A landscape with many valleys, sampled at points; each row gives a point and its height.
From any point a ball takes the steepest step (drop divided by distance) to one of its 2 nearest points. It stops when none of these is lower. Distance is the straight distance between rows; heights are no part of it.
q863: [ 12 -29  26  46  25   8 -11  16  10  11  -8  31   1  25  17 -25  20  30
  -1 -27 -15  19]  height 577
q560: [ 12 -23  -8 -13  10  42 -26 -24  22   6  -6  27   1 -11 -15   9  -6 -12
 -16  30   8  -6]  height 771
q875: [  2  23 -12  -5 -11 -21 -35 -51  10  -4   9 -31  -2  17  28  20  -8   6
  -7   8  22 -52]  height 417
q367: [-17  31 -18 -18   3 -10 -47 -52  -8  -7  42 -10  21  13  23  11 -26  -4
 -13  -6  44 -50]  height 435
q259: [ -3 -17 -23 -12  20  -4  58   7 -18   2  13  -2 -17  22   8  11  30   4
 -34  13 -19   2]  height 409
q822: [ -7   4  -9  11   0  10  -9  24 -13  -7  17  22  15 -30 -18 -40 -22   3
 -47 -10  -4  31]  height 529
q414: [ 20 -12  17  17 -21   1  -3  -9  -5 -16  -9   6 -15 -37 -53 -18  14  -3
 -38   9 -10  17]  height 233
q109: [ 15  44  13  49 -29   2 -46  33  45  -1 -19 -13  16   0  19  -7  11  -7
  26  -8  11   2]  height 461
q844: [ -6 -11  25  52  19  27  -4  30  14   4 -36   5  -1   7   0  19  14  -4
  60  -3   3   9]  height 232
q637: [  3 -21  34  35  20   8 -20 -19   0   5 -35  -3  -5   2 -14  23   3  -4
  65 -15   8 -22]  height 289
q976: [ 17  19   4 -14 -34 -25  -5 -13  -7 -11  -7 -14  -7 -50 -50 -11   6 -17
 -19   6  -8   0]  height 70
q665: [ 16 -33   7   7  29 -15 -13 -57 -13  14   9  14  -1  -9 -14 -23  17  -8
  -9 -20  -2 -38]  height 235
q64: [-16   8 -27   3  24  15  14  21 -17 -10  20   6   8 -22 -18  -3   4 -42
 -16   1   1  -6]  height 540
q725: [ 10   9 -24 -23 -15   2  -6   8  30   8  10  -5   7  22  37  -1   1  13
 -36  20  -5  -4]  height 269
q459: [ 10  37  13  29 -26  12 -29  45  31  -6 -17   0   8 -31 -21   3  15 -28
  20   3   6  12]  height 418
q326: [ 10  -2   3 -30 -36  -8  -5  12  19  -2 -18 -12  -1 -14  -4  -2 -14   6
   9  21  -7  17]  height 319
q655: [ 19 -35  29 -16  11 -26  42   3  -8  14  20  12 -11  36  12 -34  50   2
 -16 -25 -20   9]  height 691
q273: [ 21 -37  21 -24 -16   7  32  -4   0   0   8  15 -21   6 -18 -21  26  15
 -53  23 -14  35]  height 518
q470: [-30  10  24  49  15  32 -36 -33 -34 -30  10   8 -10   2 -38  42 -17  -2
  15  -7  45 -15]  height 481
q977: [-10   8   9 -33 -27   0  46  68   9   0   4 -14   2   9  13  -7   7 -11
   3  11  -8  45]  height 495
q328: [ 14 -18   9   6  17  32 -13  38  32  15  15  42  21   5   5 -25  27 -30
  -8  -6   2  15]  height 745
q358: [-16  24 -37 -13   4   2  -9 -21   6   1  16  -9   3  27  45  21 -26  35
 -35  16   5 -15]  height 313
q906: [  8  19  19  45 -13 -15  13  54  17  -7  -7 -27  -5  16  17  -5  46 -14
   5 -17  -8   3]  height 302
q348: [ 16  14   7 -13 -41 -27 -13 -29   6 -12 -31 -29 -19 -30 -28  11 -11  16
   0  19  -7  -3]  height 224
q618: [-30  -9   9  -3  20  -2 -14 -53 -38 -12   3  -6 -12  18  -4  41 -29  10
  58  -6  30 -26]  height 422
q491: [ -1  -4 -28  -1   8   0  26 -19  -2   0  -2 -15 -24  33  28  32   6  37
 -39  29 -13  -7]  height 353
q377: [ 14  27  12  29 -20 -33 -40  25  32   2  -6 -17  17  10  36 -28   9   3
  13 -29   2 -10]  height 482
q850: [ 28   1   6 -23 -28  10   4  28  53  11   4  -6  -3  42  38  -1  34  -5
 -27  21  -5   6]  height 193
q69: [ -3  33  -6 -22 -50 -28  -6  -7 -22   3 -11 -24  14 -49 -30 -14 -58  28
  -7 -11  -7  17]  height 282
q984: [  3  -8   9   6   7  17 -40 -47  20   7 -16   3  -8  32  25  34 -19  27
  26   8  14 -26]  height 351
q143: [-14  20 -20   2   0  16 -35  -4  -3 -10  18  11  21 -24  -5 -15 -39   0
 -40   1  17   3]  height 505
q644: [  5 -20 -10 -18  26  44 -22  12  33  19   5  49  17   8   9  -2   0 -15
   5  11   3   7]  height 758
q24: [  7 -14  19  45  13  32  -4  -4  -1  -6 -23   3  -9 -20 -44  19  21 -23
   3   3   2  -9]  height 415
q718: [ 33 -55  31 -31  10  17  47 -21   4  24   2  14  -9  22 -24  -1  65 -21
 -25  13  -3  -1]  height 290
q917: [ -6 -15   7  29  20 -20   1 -36 -37 -12  -3  -5 -21  -1  -7  -5 -12  36
  -8 -16 -13  -4]  height 361
q211: [ -1  19  -4  22  -7  10 -40 -39  -8 -22   9   6  -2 -37 -40   0 -15 -10
 -41   8  19 -19]  height 480
q616: [-27  -7 -36 -16  34  27  37  26 -21   4  18  27   4   7  10   9 -19   8
 -14   9 -14  27]  height 467
q936: [ -3  42 -15  15 -20  -3   7  23   4 -21  -7 -31  -8 -20 -18  23  11 -24
 -22  11  -3 -10]  height 208
q439: [ 11 -17 -28 -44  32 -14  31 -36   3  33   7  32 -12  36  33  14  10  41
  -6   1 -15  -4]  height 627
q542: [  8 -28   5  -4  32  17 -22 -72   4  21  -4  22  -7  25  10  28   0  21
   9   4  11 -37]  height 373
q139: [  8 -24   4   1   7  21  41  21   3  -2   3   3 -17  19  -9   8  43 -14
 -37  20 -12  11]  height 462
q916: [ 20 -18 -10  -6  40  -5  25 -17  20  36   4  36 -11  55  32  11  35  40
 -15 -21 -18  -9]  height 608
q435: [  1 -14  14  24   2  18  -9  37  10  -1   4  33   7   4   9 -37  -2  26
 -30  -8 -10  49]  height 556
q899: [-16  36 -23  30   1  12   2  -8 -12 -26  10 -27 -12  -5 -11  34   4 -19
 -38  15  13 -28]  height 95
q18: [-27  25   0  20   0  16 -25 -12 -18 -23  -2 -10  -4  -8 -10  30 -31   0
  17   4  25 -10]  height 500
q745: [ 15 -27  33 -31   0  14  19  31  22   8  25  30   7  16   1 -35  42 -29
 -24  -3  -1  26]  height 726
q389: [-15   0   9  22  -1  -3   2  16 -20 -10 -16   5  -3 -16  -8 -12 -35  31
  20 -13 -11  35]  height 61
q307: [ 23 -17  32  -8 -17   4  -4  20  22   3 -15   8   1 -19 -33 -15  26 -39
  24   2   1   8]  height 423
q304: [-14   6 -22 -20   9 -19  18  16  -8   4   3 -15   7   6  22   2  -9  -9
  25  -8 -10 -11]  height 533
q125: [ -7  36   4   2 -38 -19  -6  33  -9  -3 -16 -13  13 -40 -20 -14 -36  17
  12 -14  -8  33]  height 192
q824: [ 16   9   7  17  -6 -32  -6 -22  -2  -6  -9 -29  -7 -20 -24  -1  30 -32
   3 -15   0 -44]  height 354
q275: [-11  30  -5  66  16  22 -15  -9  -9 -22   9 -16  -9  24   9  31  10  -6
 -30  -5  15 -32]  height 175
q668: [ -7   1   6  -2 -12 -14  18  13 -13  -9 -34 -20 -16 -14 -15  23 -13   1
  63   5 -12  12]  height 411
q948: [-14   0 -41 -13  31  35  14  20  -2   2  30  27  10  -2   5   2   0 -20
 -43  15  -2   4]  height 507
q13: [ 16 -19  13  -8  -3 -15   7  13   6   5  21  10   3  10   8 -42  30  -7
 -29 -17 -11   7]  height 708
q187: [  1  13 -25 -51 -37 -18  38  16 -20   0  14 -22  12 -40 -26 -18 -19 -23
 -23  11  -8  15]  height 740
q831: [ 15 -37  32 -53 -10 -25  45   3 -16  11  23  19   2  16   6 -53  16  -5
  10 -22 -21  37]  height 656
q186: [ 33 -56  13 -11  24   5  12 -49  -2  25   0  27  -4   0 -23 -16  36  -4
 -18   2  -9 -17]  height 154
q806: [ -1 -10  -3 -23  -2  14 -34 -47  -1  -5  -7   9  -3 -28 -23   7 -34  -1
   8  23  15 -11]  height 782
q872: [ -9 -27   1 -12  26  15  -6 -78 -25   2  -4   3 -14   3 -18  41  -8   3
  29  20  26 -36]  height 399
q979: [ -1  -5   4  26  18  -6  19  43  13   9   0  -2   1  37  35  -1  36  -2
  12 -19 -15  -1]  height 316
q942: [  7  17 -10 -37 -43 -40 -25 -20   3   9  -2 -23  20 -29   3 -29 -45  19
  -7 -11   2  -8]  height 342
q11: [ -2   0  29  37   6  -3 -36 -53  -3  -8 -19 -17 -12  14  -4  30  -3  10
  32 -12  22 -43]  height 325
q355: [-20  20 -10   5  10  20 -31  19  19  -3  -3   6  17   2  21  14 -21 -13
  33   3  16  -8]  height 521
q278: [-14  31   3  25  -2 -35 -31  11   3  -1  -2 -22  19  13  44 -16 -20  24
  22 -37   4 -10]  height 494
q188: [ -3  10  -2  -4 -11  11 -13  49  38   9 -19   0  15  12  36   6  -7  -1
  43  13   2  17]  height 544
q812: [  5 -25  12 -25 -15 -11  19  14 -17   2   9  17   7 -16 -12 -49 -20  10
  -1 -13 -16  42]  height 607
q289: [-10  23 -18 -28 -21   7  13  67  30   7   2 -15  19   8  34   2  -6 -16
   7  15  -1  18]  height 542
q834: [ 11   1  30  37  -3  21   6  45  13  -3 -22   4   0 -22 -37   3  37 -39
  27  -4   1  14]  height 338
q512: [  9 -11 -45 -73   7 -21  37 -41  -3  30  13   7  -5  14  35   9  -1  28
 -20  31  -9  -4]  height 649
q2: [-20  12 -27 -17  14  21   9  19  -5  -9   2  -3   4 -21 -16  27  -6 -53
  25  21   9 -13]  height 576
q922: [-35  -1 -32  -2  34   2  35   5 -47   0  18   8   5   9  18   2 -39  31
  -5 -12 -16  19]  height 424
q926: [ 24 -27  46 -31 -30  -5 -10  23  34  11 -13  13   3   4   1 -34  17 -10
  29  -1  -1  32]  height 485
q56: [ 12 -36   2 -45 -20 -15  39 -15 -17   2   4   5 -14  -4  -9 -28  -7  31
 -29  19 -20  40]  height 561
q195: [ -2 -15 -31 -55  -5  -2  26 -23  -9   5  -1  -9  -6  -9   0  12 -21   4
   0  38  -6   2]  height 677
q689: [-31  -6 -12  23  42   1  12 -33 -42  -9  15   9 -18  28  14  23 -21  42
  -6 -12  -2  -5]  height 388
q521: [-25  19 -11   4   4 -38  -4   1 -27  -1  10 -22  19  -1  23 -15 -40  19
  22 -39  -2  -8]  height 508
q190: [-30  37 -18  -7  -2 -17  10  48  -7   0  -6 -26  24 -14  16   7 -24 -22
  62 -15   5  -1]  height 562
q359: [-20  30  -7   3  -8 -13  14  65 -11   6   2  -6  36 -27   1 -26 -21 -22
  49 -25   0  27]  height 589
q635: [-27  -6   3   4  16 -11   3 -16 -30 -10 -18 -13 -12   5   2  27 -31   9
  75  -7   3  -8]  height 444
q854: [-26  19   1  10  20  12 -56 -40 -10  -9  39  19  18  32  19  17 -21   3
   2 -20  50 -33]  height 448
q329: [  7 -10 -15 -17  12 -20   2 -31 -15   2  11  -6   3 -22 -17 -11   8 -32
   6   1   0 -32]  height 297
q464: [  0 -14   2  15  -3 -10   2 -32 -33 -14  -5   3 -18 -32 -35 -18 -25  31
 -27  -1 -12  16]  height 323
q282: [ 14   6   3  23   2  14  -2  47  43  15   5   9   5  53  52  -6  33   9
 -15  -5 -11  13]  height 270
q997: [  6  30   2  70  -1  10  -8  24  15 -13 -12 -25  -7  15   7  20  31 -18
 -13  -9   1 -21]  height 236
q796: [ 13  28  -2  17 -21 -41 -18 -42   3 -12  -6 -45 -13  -2   6  12  15  -1
 -16  -4   6 -50]  height 393
q631: [ -3 -10 -36 -76 -19 -10  39   7 -13  15  11  -9  16 -15   4 -12 -32  -9
   8  20  -9  16]  height 705
q351: [ -5   0   8  36  14  28 -22 -45 -21 -21  -3   4 -15 -29 -51  26  -1 -18
 -19  10  22 -22]  height 455
q430: [ 14  16  28 -26 -52  -5  13  47  26 -10 -10 -16  -5 -14 -13  -6  18 -17
  -4  15  -2  35]  height 413
q588: [ 10  -4 -18 -43  -9 -36 -14 -32   4  12  12 -11  12 -13  13 -23 -14  -4
   0  -2  -2 -27]  height 350
q554: [-19  -2  16  42  16  12  -1  39  -6  -4 -22  14   4  -8   4  -6 -15  14
  59 -10   0  34]  height 161
q51: [ -4  18   5  18 -20  -8  24  30 -14 -19 -23 -22 -22 -23 -32  20   6   1
   5   8 -18  21]  height 324
q715: [ 15 -29   8  30  36  21   7  -4  12  21   0  32  -8  39  16   3  32  26
 -20 -16 -17  -3]  height 591

Where does a ball stop that starts at each point below?
q64: q976
q289: q976
q715: q834
q328: q850
q618: q389
q56: q850
q190: q834
q188: q834

Call two points neighbours if one is among the 2 nearest of the other. Go from one point of each pair to the other, from neighbour to neighbour, staying as low as possible. Name the highest point that can't be avoided.
q899, q850: q979
q329, q899: q635
q329, q389: q588
